A landscape with many valleys, sampled at points; each row gives a point and its height.
From any point a ball rolls to the lowest of the 6 points nearest to it. It stops when none of these is lower. Distance is the straight distance between rows; heights are no part of it.
J_643: [141 143 128  98 145  97 124 140 123 158 146  92 124 128 148 130 157 139
 133 165 140 134 125 127 117 127 111  91 153 118  84 155 150  89 130  98
  88 129 136 136 131]  height 16
J_915: [165 119 152  91 142 198 156 159 112 104 136 178 152 138 166 150  70 106
 216  81 132 122 120 155 143 120 153 171  79 115 213 109  93  86 120  99
 165 170  99 167 127]  height 289
J_842: [ 49 133 102 113 103  99 113 160 154 137 145  94 138 100 105 125 118 145
  92 139 112 169 170 104 121 134 114 117 132 142  68 124 116 143 163 154
 144 116 151 118  81]  height 529
J_375: [137 144 160 121 156 165 145 107 116 109 137 170 128 135 132 144 103 113
 141 108 126 127  99 161 134 131 144 175 112 126 184 122 104 128 113 128
 147 116 108 128 155]  height 162
J_638: [110 147 164  84 176  70 166 142  93 192 186  84 130 146 145 113 115 150
 151 132 130 158 174 100 126 115 102  93 178 128  64 157 145  83 130 129
  97 113 153 147 113]  height 393
J_813: [ 19 127 131 108 145  65 137 161 125 188 172  98 154 133 110 112 101 186
  89 120  85 200 217  76 154 113 102 135 164 140  36 150 135 130 149 186
 134 104 178 146  93]  height 427
J_281: [ 57 110  81 116  89 139 125 179 165  88 156 119 140 106  85 139  71 160
 172  96 121 166 154 105 124 133 129 158 102 171 138 130  98 128 170 124
 151 178 121 125  71]  height 670
J_418: [136 140 186 105 162 174 189 140 110 116 174 156 139 149 139 138  29 130
 144  63  83 170 123 154 148 101 158 222 132 120 168 126 101 121 133 139
 146 108  90 121 147]  height 579
J_889: [149 133 104 165  94  71  94  93 145 161  88 106 129 144 123 104 187 141
  45 178 109  94 153  95  98 131 124  69 162 113  36 154 165 164 119 165
 113  73 148 113 153]  height 407
J_668: [133  89  88 141 116 151  87 127 117  94  89 147 130 108 127 154 156 105
 143 157 174  83  83 127 101 127 135 104  84 123 177 111 136 108 108  87
 117 174 123 133 124]  height 133
J_963: [ 45 140  92 102  94  84  96 160 149 147 121  95 134  93 116 122 140 141
 117 160 126 151 170  86 123 127 104 100 131 136  59 144 149 141 160 144
 129 137 177 135  78]  height 558
J_546: [125 101  59 159  50  94  63 111 155 125  86 120 113  97 121 130 189 143
  82 198 147  83 129 105  90 126 107  63 119 121  80 129 141 174 129 121
 115 132 151 108 112]  height 348
J_415: [118 133 129 132 132 147 128 108 143 105 135 142 133 126 102 131 114 135
 103 123 116 137 122 160 134 133 142 158 121 138 156 124 102 158 131 149
 139 125 117 113 126]  height 95
J_83: [119 122 108 151  98 145 105 114 155 101 101 141 118 112  99 118 139 124
  84 144 119 113 114 154 121 137 128 137 118 138 142 123 107 171 124 143
 137 133 121 117 128]  height 163
J_954: [145 150 194 106 195 104 184 118  95 189 195 100 118 167 144 106 109 151
 123  97 105 182 162 132 141 103 126 120 187 137  88 151 148 115 127 146
 111  93 121 135 160]  height 408
J_291: [134 148 156 128 169 121 153 107 120 153 136 120 128 151 109 116 137 130
  89 118 119 151 135 155 134 129 143 140 149 139 100 133 128 143 134 143
 116  93 106 111 163]  height 227
J_197: [127 143 164 111 175 142 192 133 111 150 191 119 137 146 118 129  65 144
 149  87 101 170 143 136 150 115 144 178 149 117 120 127 121 114 139 135
 120 104  97 134 146]  height 491
J_799: [ 78 132 119  93 130 123 156 188 147 139 181 103 161 113 128 132  80 146
 186 116 135 165 157  87 130 130 106 154 119 133 109 132 128 103 162  87
 136 169 126 133  93]  height 523
J_671: [ 71 109  88 108  93 131 134 190 152 110 162 100 159 101  98 132  75 141
 189 134 153 143 139  90 108 133 115 134  89 142 133 124 129 105 155  84
 138 193 126 138  79]  height 615
J_604: [188 155 218 123 208 147 187 102  80 148 170 134 101 171 170 109 108 115
 129  66  99 176 123 179 155 105 153 150 181 115 145 126 132 117 102 154
 100  95 110 127 175]  height 327
J_299: [179 148 213 105 192 145 207 130  89 161 201 128 131 173 142 125  61 135
 148  59  94 178 134 159 147 113 157 199 145 130 150 133 136 118 119 158
 122 107  95 138 161]  height 519
J_84: [101 136  88 146  82  64  90 128 144 159  96 109 133 121 106  98 169 146
  49 180 128 129 172  86 115 136 117  85 140 127  35 144 153 177 155 174
 117  89 166 115 120]  height 394
J_707: [ 99 135 153 120 156 109 177 123 122 150 160 110 128 141  98 121  94 154
  77  98  85 179 159 133 145 143 139 165 154 136 101 137 116 153 137 174
 123  84 102 123 160]  height 333
J_882: [ 84 143 114 118 118 104 108 126 148 142 127 104 129 125  98 105 131 140
  73 148 107 149 148 112 130 139 124 106 144 133  63 128 128 154 149 155
 123 101 146 116 129]  height 362
J_333: [170 134 139 177 123 153 125  76 151 113  81 171 121 143 135 123 159  86
  76 117 118  96  98 168 134 127 130 134 119 120 164 110 114 170  97 133
 137 103 120 118 145]  height 99
J_202: [159 139 183 126 180 156 174 101 101 137 137 148 128 156 140 130  93 111
 125  71 105 150 117 174 164 125 158 187 142 130 167 123 123 140 120 170
 141  90  96 132 174]  height 237
J_685: [ 55 102  91 107  81 108 116 198 152 114 153  93 150  84 131 137 120 138
 199 159 165 142 159  55 105 141  83 118 118 121  97 133 162 116 169 105
 131 195 173 150  50]  height 616
J_285: [ 76 134 139 112 149 100 149 145 130 157 165  98 129 132 105 125 107 155
  90 123 104 184 162 103 146 130 108 132 159 144  76 137 129 135 164 159
 145 101 126 121 134]  height 422
J_947: [151  87  91 183  96 155 100  86 140  69  53 179  95 144 108 130 155  89
 134 125 143  79  97 165 127 133 142 121  71 154 224  86  92 141 109 122
 152 151 111 128 110]  height 105
J_512: [ 47 134 129 118 137 104 155 161 134 143 178  98 147 129  99 128  84 155
 112  93  95 190 176 113 142 120 112 155 150 153  80 135 124 139 167 158
 143 114 138 126 108]  height 609
J_34: [135 149 155  89 164 125 150 140 101 158 162 122 144 125 136 133 124 133
 152 128 132 138 122 125 124 113 125 124 149 121 118 138 136  93 131 106
 112 121 132 131 141]  height 275
J_904: [124 117 130 106 127 171 137 159 121  85 141 150 144 116 128 140  92 125
 177  99 137 127 125 147 124 140 148 164  88 139 182 122 109 111 127 116
 141 171 103 137 128]  height 287
J_230: [130 146 182  93 193 121 193 121 100 175 199 117 125 168 131 102  72 145
 122  89  89 180 162 139 153 111 133 162 165 133 106 146 129 120 143 158
 120  81  99 118 168]  height 452
J_322: [179 146 190 100 190 146 190 145  83 158 190 118 136 143 167 136  83 125
 183  89 116 161 118 144 139 100 155 174 151 117 141 137 129  74 121 119
 112 128  94 130 152]  height 520
J_305: [149 124 111 116 125 125 117 124 121 136 120 108 114 120 143 141 158 115
 129 165 149 102 105 127 121 140 117 107 139 109 115 138 149 115 116  95
 102 120 134 123 129]  height 209
J_758: [168 143 165  87 153 166 171 174 100 120 177 140 159 136 163 147  76 113
 221  97 121 149 109 133 139 124 134 172 121 112 162 138 121  80 120  83
 124 168 120 146 131]  height 554
J_968: [ 42 107  54 123  69 125 108 182 173  90 142  97 134  90  89 140  94 168
 149 126 137 167 156  89 112 139 132 122  97 176 127 129 110 129 170 123
 132 188 147 123  74]  height 573
J_177: [184 148 155 182 144 119 145  59 139 147  74 155 126 161 124 107 167 119
  44 127 100  94 122 147 142 126 136 127 158 123 101 134 140 176  88 179
 125  68 115 111 175]  height 212
J_804: [113  81  26 173  52  92  53 140 148  92  63 101 101  83 103 148 169 154
 123 199 195  91 122  89  90 121 153  66  78 137 139 119 145 137 145 120
 109 197 145 119  80]  height 389
J_115: [115 107 158 101 115 198 160 177 126  88 154 180 166 139 118 142  22 121
 189  68  91 159 137 145 143 101 152 212  84 141 198 128  88 122 135 123
 174 156  75 139 123]  height 380
J_923: [135 125  89 116  77  66  85 145 118 166  94 102 119 107 145 150 194 122
 123 212 165 102 137  84 110 129  88  38 139  80  51 154 188 129 130 104
  91 107 170 125 113]  height 350
J_493: [200 128 160 148 144 179 121  97 106 110 102 180  92 149 171 137 155  70
 180  83 143  68  63 147 151 144 114 117 127  94 189  94 109 109  81 100
 141 123 135 122 164]  height 119
J_838: [ 45 134 120 101 136  86 133 174 141 164 166  90 157 123 108 121 112 155
 135 137 104 175 184  85 135 132  96 131 161 132  59 147 147 118 161 147
 129 122 161 143  87]  height 545
J_468: [ 71 102  72 111  82 128 105 168 147  91 134  97 130  91 102 130 111 150
 146 134 155 132 137 109 104 133 129 116  86 155 128 124 117 135 158 122
 139 175 135 127  88]  height 449
J_782: [ 85 123  96 139 102 130 107 130 152  99 122 112 130 107  97 121 127 143
  99 131 133 142 131 133 109 139 148 149 100 151 119 127 107 153 155 134
 144 144 115 111 109]  height 236
J_82: [ 69 131 113  93 126 104 132 156 146 142 162 102 142 104 111 123 114 153
 126 134 122 166 166  98 125 139 116 129 138 124  85 135 123 124 160 140
 135 129 137 135  95]  height 614
J_97: [159 120 114 123 135 143 104 128 127 111 113 128 124 110 147 155 169 109
 167 157 155  88  78 140 110 127 117 108 105 107 155 129 143 100  98  78
 119 157 130 124 138]  height 130
J_831: [176 153 150 144 167 144 144  96 116 142 110 145 127 145 143 123 147 104
  98 127 118 118 100 155 142 132 132 146 145 129 135 124 123 141  99 132
 120  92 121 129 165]  height 140
J_633: [ 61 102  34 151  68 105  74 164 159 100 106  95 100  85  94 137 139 162
 152 166 171 145 137  92 103 134 136  92  80 164 142 118 133 126 167 127
 131 210 150 132  74]  height 588
J_323: [192 159 197 157 184 130 149  81 104 157 127 139 115 170 145  97 143 114
  94  99 101 136 116 173 132 120 139 133 185 118 128 129 142 137  89 166
 102  74 111 128 178]  height 194
J_912: [166 130 154 135 134 182 128  92 121  78 101 198 107 151 142 129 129  86
 159  97 138  98  84 177 149 140 138 156  96 128 223  95  88 125 113 118
 181 126 115 137 136]  height 103
J_317: [ 69 137 140  88 146  54 131 158 117 208 152  88 144 124 134 120 135 168
 151 165 131 148 201  67 141 127  88 103 172 113  41 164 153 106 149 141
 115 120 190 156  96]  height 317
J_58: [112  91  22 179  37  91  59 124 178  90  57 110  90  91 105 143 179 153
  90 179 163  95 133  95  90 126 144  62  97 151 111 119 134 163 142 141
 118 166 149 117  81]  height 411
J_935: [107 122 153 115 133 144 176 139 126 120 174 128 147 128 102 126  62 141
 137  85  88 185 145 136 143 124 139 200 122 129 135 134  98 144 158 142
 145 114  82 118 146]  height 761
J_613: [129 141 145 110 168 102 135 113 120 174 142 102 115 150 127 120 149 136
  98 141 120 149 146 122 127 126 126 100 153 127  79 149 142 122 131 142
  96  86 132 132 155]  height 254
J_944: [169 148 113 140  79  39  91 106 105 183  78  84 120 136 157 130 192 130
  87 206 144  92 137  81  96 122  82  33 162  83  34 172 175 125 106 128
  89  84 174 123 128]  height 403
J_736: [ 75 133 124 106 119 122 146 142 138 117 162 103 150 106 102 125  86 152
 139 116 112 164 141 121 129 134 124 155 130 141 108 126 103 139 163 132
 147 117 102 125 106]  height 559
J_729: [ 90  90  72 114  88 138  97 156 140  91 117 117 119  76 113 148 145 141
 154 178 188 103 117 100  96 148 122  95  79 122 143 123 147 102 134  88
 119 185 131 129  94]  height 587
J_608: [ 83 112  62 149  61  81  61 145 147 116 100  92 116  90 112 132 166 149
 101 192 161 117 141  97 100 124 108  60 115 122  87 133 150 150 146 119
 116 135 168 117  91]  height 404
J_326: [166 123 129 113 128 168 128 146 101  91 119 161 124 132 158 162 134 100
 190 118 154  88  80 140 130 139 122 133 100 111 193  97 121  91 118  86
 139 170 119 148 144]  height 147
J_304: [147 148 178 137 190 123 181  90 104 162 156 128 116 173 118  98 113 135
  77 107  79 172 147 158 163 119 148 156 171 147 117 134 131 154 123 177
 118  58 113 125 196]  height 39
J_79: [217 139 150 161 139 125 115  86 110 157 102 135 110 137 174 141 202  99
 104 125 107  73  87 158 121 129 121  83 172  96 117 127 141 113  69 129
  95 109 143 134 159]  height 264
J_605: [103 125 122  94 127 148 161 187 142 108 169 112 169 103 137 132  75 128
 203 127 145 143 123  94 125 133 128 146 108 123 141 123 126  99 151  78
 141 171 120 131 110]  height 517
J_599: [110 111  81 118  94 103  98 140 135 126 112  94 118  98 125 129 160 139
 128 182 173 101 119 103 101 139 105  80 111 111 107 138 157 128 139 100
 124 138 132 119 112]  height 320
J_703: [112 131 161 118 116 181 159 138 134  88 140 180 135 132 121 137  45 127
 149  63 101 145 120 173 135 111 158 219  96 145 194 123  90 140 135 150
 179 134  80 129 135]  height 238
J_770: [158 160 173 111 157  92 140 110 102 193 153  88 110 153 147  96 153 140
 115 143 133 142 144 115 126 118 114  74 190 121  69 155 160  93 106 126
  83  94 133 128 151]  height 349
J_467: [ 81 126 107  95 115  94 118 165 132 140 145  88 144 104 134 132 149 146
 141 173 153 128 143  79 125 141  97  97 130 121  74 144 154 117 159 110
 119 132 156 130  94]  height 379
J_913: [142 126 151  80 139 181 154 188 122 105 159 159 179 134 164 136  53 113
 226  98 134 142 117 123 142 123 144 173  85 125 184 121 118  72 120  71
 137 180  96 149 126]  height 490
J_156: [109  94  52 158  64 101  60 133 142 110  84 107 112  76 123 150 181 136
 117 212 180  80 119  99  87 122 116  47 102  99 104 127 172 135 132  94
 106 157 150 114 102]  height 274
J_74: [149 147 171 145 170 139 153  81 125 132 130 144 128 151 114 113 117 112
  72 105  97 146 123 165 171 123 149 168 161 143 132 132 126 161 117 166
 128  71  94 110 169]  height 165
J_453: [154  97  80 157  88 124  68 129 130 125  91 108 114  99 130 150 189 119
 114 196 171  81 110 114  91 122 110  72 113 106 132 124 170 119 119  91
 110 152 145 125 123]  height 210
J_488: [ 96 131  96 138  96  80  94 118 158 147  99  98 119 114 116 108 163 144
  76 173 124 114 146 103 113 144 111  85 141 122  59 143 136 154 145 141
 116 107 151 113 111]  height 410
J_284: [142 140 183 105 182 137 194 119 104 161 182 127 122 176 113 127  56 145
 110  57  84 191 155 151 148  99 165 193 146 140 137 128 123 143 143 166
 135  87  87 127 175]  height 521
J_985: [168  97  94 156 114 133  75 114 119 110  83 137 123 114 147 157 174 115
 135 171 165  61  87 120 116 126 123  85 106 104 166 120 154 121  91  82
 110 165 142 124 135]  height 161
J_529: [ 39 128 125 116 135  76 118 157 128 185 160  88 146 125 114 106 126 169
  95 131 105 186 196  78 140 129 105 111 165 143  41 149 137 142 161 175
 141 104 172 129  95]  height 433
J_125: [183 161 187 159 184 134 165  63 116 146 106 157  96 186 144 101 136  93
  71  82  89 130 110 183 166 126 147 146 180 132 146 118 131 173  95 196
 111  61 108 118 178]  height 182
J_565: [168 135 111 191  91  96 109  68 154 143  64 136 128 130 114  96 176 136
  26 155 105  80 146 134 109 138 122  99 150 133  65 144 139 184 111 164
 123  74 144 117 155]  height 454
J_810: [122  87  51 163  73 130  87 116 161  78  77 134  97  98  82 130 151 149
 104 139 139 112 116 141 116 127 163 116  86 174 196 120  98 148 144 143
 140 161 120 124  90]  height 29
J_101: [143 110  94 164  88 118  87  94 160 119  73 126 120 112 110 118 177 128
  62 170 120  96 126 135 113 125 133 106 128 136 113 131 130 162 124 130
 122 114 124 115 130]  height 307
J_238: [138 147 131 157 131  83 115  92 137 170 113 113 123 140 118  87 169 134
  66 156 111 124 158 123 139 129 138  78 160 126  62 155 146 144 137 142
 110  74 137 119 155]  height 356
J_879: [136 131 166 141 123 179 141 109 124  98 111 191 118 151 119 122  89 102
 125  79 112 135 114 183 157 137 160 185 101 143 209 107  90 149 130 159
 164 116  96 127 140]  height 136
J_59: [133 140 102 125 116  72  99 114 132 178 102 104 120 125 137 114 175 119
  84 179 131 112 147  94 113 117 113  75 156 105  56 141 163 138 128 129
  99  95 155 117 145]  height 297
J_568: [175 122 101 140 103 113  83 118 121 137  92 114 130 110 157 148 190 115
 117 185 154  74 119 115 100 136  96  69 134  86 104 146 172 135 102  99
  97 119 141 125 137]  height 235
J_192: [105 132 157  83 171 107 185 166 120 159 202  93 156 132 135 123  93 145
 180 119 117 168 155  97 138 118 108 138 149 114  89 146 134  88 148 123
 119 112 132 139 111]  height 395
J_666: [ 82 137 144 113 147  84 141 112 120 176 158 101 125 149 113  94 126 155
  65 129  94 185 177 102 151 127 124 121 168 139  61 131 139 152 149 176
 126  82 137 121 143]  height 390
J_574: [205 133 131 163 115 121 105  81 139 146  72 125 127 129 147 130 191 111
  90 162 129  72 101 130 101 127 106  93 154  99 109 128 152 138  89 121
  98 101 149 113 149]  height 342
J_245: [ 70 129 161 107 163  83 171 142 109 184 194 102 132 165 117 112  92 166
  94 102  85 192 191 101 155 128 117 141 180 146  60 151 132 132 154 164
 114  74 140 133 148]  height 489
J_873: [ 95 144 121  91 126  72 113 142 114 181 129  89 127 124 134 118 159 146
 110 169 134 136 160  93 124 135 102  76 161 103  48 164 151 114 135 151
 110 100 167 135 112]  height 90
J_596: [132  95  53 196  64 119  72  92 173  86  73 128  97 104  96 128 176 157
  72 171 152  83 127 125  97 129 146  95  90 169 155 116 126 171 130 136
 122 161 131 118 105]  height 257
J_302: [195 158 196 115 193 132 152 113  92 143 156 122 107 141 163 115 149 110
 160  92 116 125  97 161 128 113 144 133 161 116 141 129 125  84  78 120
 102 111 129 133 148]  height 302
J_894: [153 143 137 144 145 122 116  94 146 136 106 135 127 130 125 102 155 124
  62 137 105 119 113 146 130 128 130 126 151 125 108 131 127 155 122 147
 120  89 125 119 160]  height 174
J_57: [154 114 122 147 131 156 103 113 121 100  99 159 120 121 139 138 152  93
 144 134 145  94  85 153 128 137 126 140 105 124 183 106 123 121  98 101
 140 145 123 134 142]  height 102
J_85: [216 159 176 184 160 140 139  67 128 143  77 173  98 155 150 118 169  85
 105  91 106  84  95 159 147 141 130 121 168 119 156 126 124 159  78 158
 120  68 123 122 166]  height 135
J_358: [117 121 123 100 116 151 140 153 134 110 146 123 157 111 132 135 108 134
 166 144 152 127 108 124 114 127 119 144 103 124 139 128 133 113 139  88
 137 162 118 134 121]  height 351
J_220: [115 137 157 117 140 173 164 129 125  98 146 148 141 143 111 128  79 128
 146  87 101 153 126 156 137 122 143 203 112 139 161 127 103 135 150 129
 152 134  96 124 142]  height 363
J_377: [148 151 176 103 184 131 164 124 106 153 167 117 134 140 125 117 119 147
 123 104 117 171 127 145 135 119 140 138 155 126 118 138 126 109 135 128
 112  97 111 138 164]  height 319
J_424: [ 65 133 127  77 140  74 147 194 132 169 157  84 163 102 144 133 129 140
 184 164 153 139 172  76 134 118  81 110 156 106  67 145 177  94 150 125
 112 143 188 160  68]  height 465
J_336: [128 135 118 106 143 139 124 151 116 114 154 114 143  96 143 147 147 128
 172 155 168 116 110 122 109 130  93 117 114 103 130 134 139  78 133  84
 116 149 134 124 118]  height 216
J_732: [160 119 140 117 136 189 133 132 116  82 104 196 124 139 151 141  99  90
 189  84 142 101  97 167 149 126 156 162  85 128 218  93  91 118 115 110
 171 150 106 142 135]  height 127
J_858: [ 38 117  97 109 103 118 149 189 164 125 186 101 173 108 106 144  71 149
 160 112 111 175 165  78 117 130 106 149 133 138  97 132 131 121 160 121
 142 162 131 129  73]  height 688
J_91: [178 118 138 179 116 173 109  81 134  93  73 180 107 146 139 138 157  76
 132 109 131  64  78 170 140 130 131 123 111 125 188 101 113 143  88 113
 151 121 129 125 145]  height 87
J_800: [153 139 182  90 158 170 180 168 100 119 185 148 164 153 149 143  52 116
 209  80 113 151 123 133 151 102 148 210 126 104 163 130 108  95 122 100
 141 141  94 143 150]  height 612
J_969: [197 162 188 137 171 119 147  90  80 169 137 122  97 157 172 105 158 110
 114 119 130 135 101 149 132 111 141 103 195 111 107 136 139 109  73 132
  77 103 136 125 172]  height 301
J_104: [ 74 146 138 116 146  49 119 128 115 204 144  94 138 147 128  99 146 159
  74 156 126 157 196  75 144 119 107  86 181 121  36 162 154 135 148 162
 123  93 181 140 122]  height 293
J_500: [109 109 115 121  98 175 133 143 136  69 127 157 145 132 110 136  75 144
 162 100 124 124 118 150 127 127 158 178  82 156 201 115  88 130 139 136
 164 184  88 136 117]  height 241
J_417: [213 145 161 180 130  94 119  69 113 157  91 120 108 147 161 117 205 118
  71 140 104  91 120 140 110 122 110  85 171  95  83 149 144 135  84 140
  89  84 140 124 174]  height 324
J_701: [ 89  95  69 134  75 113  75 149 154  98 101  97 118  82  99 137 146 144
 125 174 172 115 127  96  98 134 126  90  99 142 129 122 141 131 148 113
 124 171 143 120  81]  height 487
J_579: [162 120 130 200 113 162 112  72 161  83  69 191 101 145 111 119 146  83
  94 107 124  77  89 168 133 132 135 133  94 155 221  85  81 165 100 138
 161 122 114 115 119]  height 40
J_566: [129 135 135  91 141 147 152 157 133 126 163 127 167 119 136 128  91 137
 165 114 126 143 124 119 129 129 127 162 118 119 137 124 124 107 145 104
 141 143 116 136 125]  height 516
J_62: [126 103 109 107 122 157 118 158 126  88 125 139 137 117 135 140 133 130
 182 146 167 108 104 130 113 141 137 134  86 133 166 113 121 102 121  92
 141 194 119 145 123]  height 223
J_887: [137 136 126 155 136 142 116  93 145 120  99 148 123 127 129 122 141 102
  99 120 121 107  99 164 141 131 125 148 116 143 163 119 114 169 117 147
 138 125 112 117 141]  height 120
J_332: [189 135 152 136 154 139 118 115  96 138 122 141 113 129 170 140 167  90
 141 115 134  89  82 163 136 123 130 113 146 109 159 123 123  95  89 104
 108 131 141 137 154]  height 164
J_456: [247 165 184 202 164 118 146  46 115 150  87 154  95 178 163 113 166  95
  73  79  91  82  94 160 136 133 128  92 180 102 120 124 137 134  71 167
 104  69 140 112 172]  height 189
J_316: [108 133 128 122 143 106 133 120 135 149 130 100 132 124 108 108 133 136
  70 130 105 152 146 129 142 134 118 133 151 134  94 129 131 153 133 155
 118  90 110 114 153]  height 267
J_137: [181 107 125 150 127 169  90  93 101 104  86 173 109 127 159 163 174  90
 157 122 147  58  81 153 132 147 125 116  96 121 205  92 120  99  90  88
 137 157 146 136 144]  height 101
J_487: [186  99 131 136 120 188 116 112  99  71  84 187  83 153 159 147 150  70
 181  91 160  67  88 157 156 148 139 111  71  99 236  66  95 100  98  87
 160 143 123 143 140]  height 121
J_261: [112 123 109 100 120 131 119 149 139 130 149 102 136 109 118 136 140 130
 155 151 161 126 124 104 111 129 127 113 114 115 110 129 142 112 148  95
 123 142 131 139 100]  height 305
J_795: [ 92 108 100 103 112 140 142 192 119 103 156 106 163  95 133 145  99 134
 208 151 179 119 128  86 105 133 102 123  97 127 133 132 157  83 160  59
 125 195 133 141  90]  height 617
J_575: [132  91  82 170  87 153  91 102 146  88  75 165 115 119 122 130 153 102
 113 138 155  81  94 165 117 132 153 123  88 164 200 103 106 147 121 116
 144 172 121 127 110]  height 142
J_972: [199 153 154 201 137 161 135  49 150 103  70 200  91 169 128 120 164  68
  88  92 117  77  81 162 165 142 118 135 122 117 180  92 110 160  85 134
 156  77 120 106 146]  height 104
J_857: [134 108  88 155 100 143  93 116 139  90  88 132 128 111 113 136 158 120
 116 148 140  93 103 139 104 137 139 128  92 135 164 115 122 151 124 113
 134 160 120 119 116]  height 170
J_252: [164 143 163 154 162 150 131  76 132 125  91 175 125 145 135 121 138  88
 100 111 113 105  94 167 154 137 148 149 141 127 171 123 115 159 102 143
 134  91 116 110 146]  height 116
J_278: [128 111 114 138 119 171 113 113 126  77  94 180 127 141 112 141 115 119
 146 102 139 116 104 158 132 139 155 165  81 154 208 107  84 140 121 122
 160 162 108 138 113]  height 166
J_422: [146 130 138 116 140 162 130 125 117 102 129 152 126 124 140 139 129 124
 156 120 146 120  95 147 131 133 132 154 109 136 171 122 112 113 117 113
 143 151 119 124 130]  height 144
J_455: [141 108 131 100 132 177 134 167 105  94 146 151 156 127 156 150 108 120
 221 131 156 106 101 127 126 128 131 140  88 120 176 118 137  75 122  70
 135 191 117 136 130]  height 268
J_659: [184 128 164 108 147 196 138 150  98 104 135 179 133 139 184 157  98  93
 223  76 141  97  89 155 144 134 148 152  81 101 206  84 102  77 107  85
 162 168 126 148 147]  height 217
J_107: [189 151 195  97 175 185 160 146  89 128 149 161 120 153 179 151 103 100
 185  68 114 117  89 153 136 129 143 163 129 106 180 114 107  92 101 130
 143 139 119 141 159]  height 148
J_815: [ 66 121  49 147  63  90  68 140 172 107 102 104 102  80  94 131 150 159
  84 160 143 143 163  86 112 123 126  91 117 171  78 131 125 176 156 140
 137 148 155 118  81]  height 540
J_183: [ 27 113  70 119  69 114 115 206 168 105 155 100 158  89  98 139  82 158
 183 118 121 175 173  82 122 127 113 140 112 157 114 135 140 120 180 128
 143 192 161 136  48]  height 655
J_696: [107 115  94 126 101 153 113 125 141  72 115 146 127 110  94 133  99 139
 129 123 132 141 132 145 116 136 144 158 101 160 163 126  97 140 142 134
 153 162 102 120 110]  height 193
J_393: [108 151 144 102 154  67 128 139 111 192 150  85 125 143 137 111 143 148
 108 158 119 147 163  91 140 134 108  95 181 122  49 151 148 115 128 138
  87  82 166 135 129]  height 273
J_872: [122 119 134 123 111 192 135 130 131  80 116 181 123 147  98 146  76 122
 157  86 117 138 129 170 134 128 158 182  78 141 211 115  74 144 136 142
 174 158  91 132 124]  height 184
J_924: [104 115 107 117 113 168 120 140 136  76 135 131 141 114 117 142 106 129
 160 124 153 123 121 133 108 130 142 151  79 144 180 116 102 113 133 115
 150 185 107 137 109]  height 295
J_557: [151 140 154 147 152 114 149  77 141 156 122 127 121 155 113  92 139 137
  58 124  82 156 140 156 147 136 142 152 159 140  94 144 144 171 122 168
 110  71 107 107 175]  height 192

Where does a ball stop that starts at each point below?
J_197 => J_304
J_230 => J_304
J_608 => J_579
J_872 => J_579

Call two points neighbours if one is among the 6 nearest of the other. Go from one point of each pair to the other, from neighbour to neighbour, staying as low as possible. Name the highest point that can't be avoided.
J_643 and J_107 => J_305
J_579 and J_304 => J_74
J_107 and J_810 => J_375
J_579 and J_415 => J_887
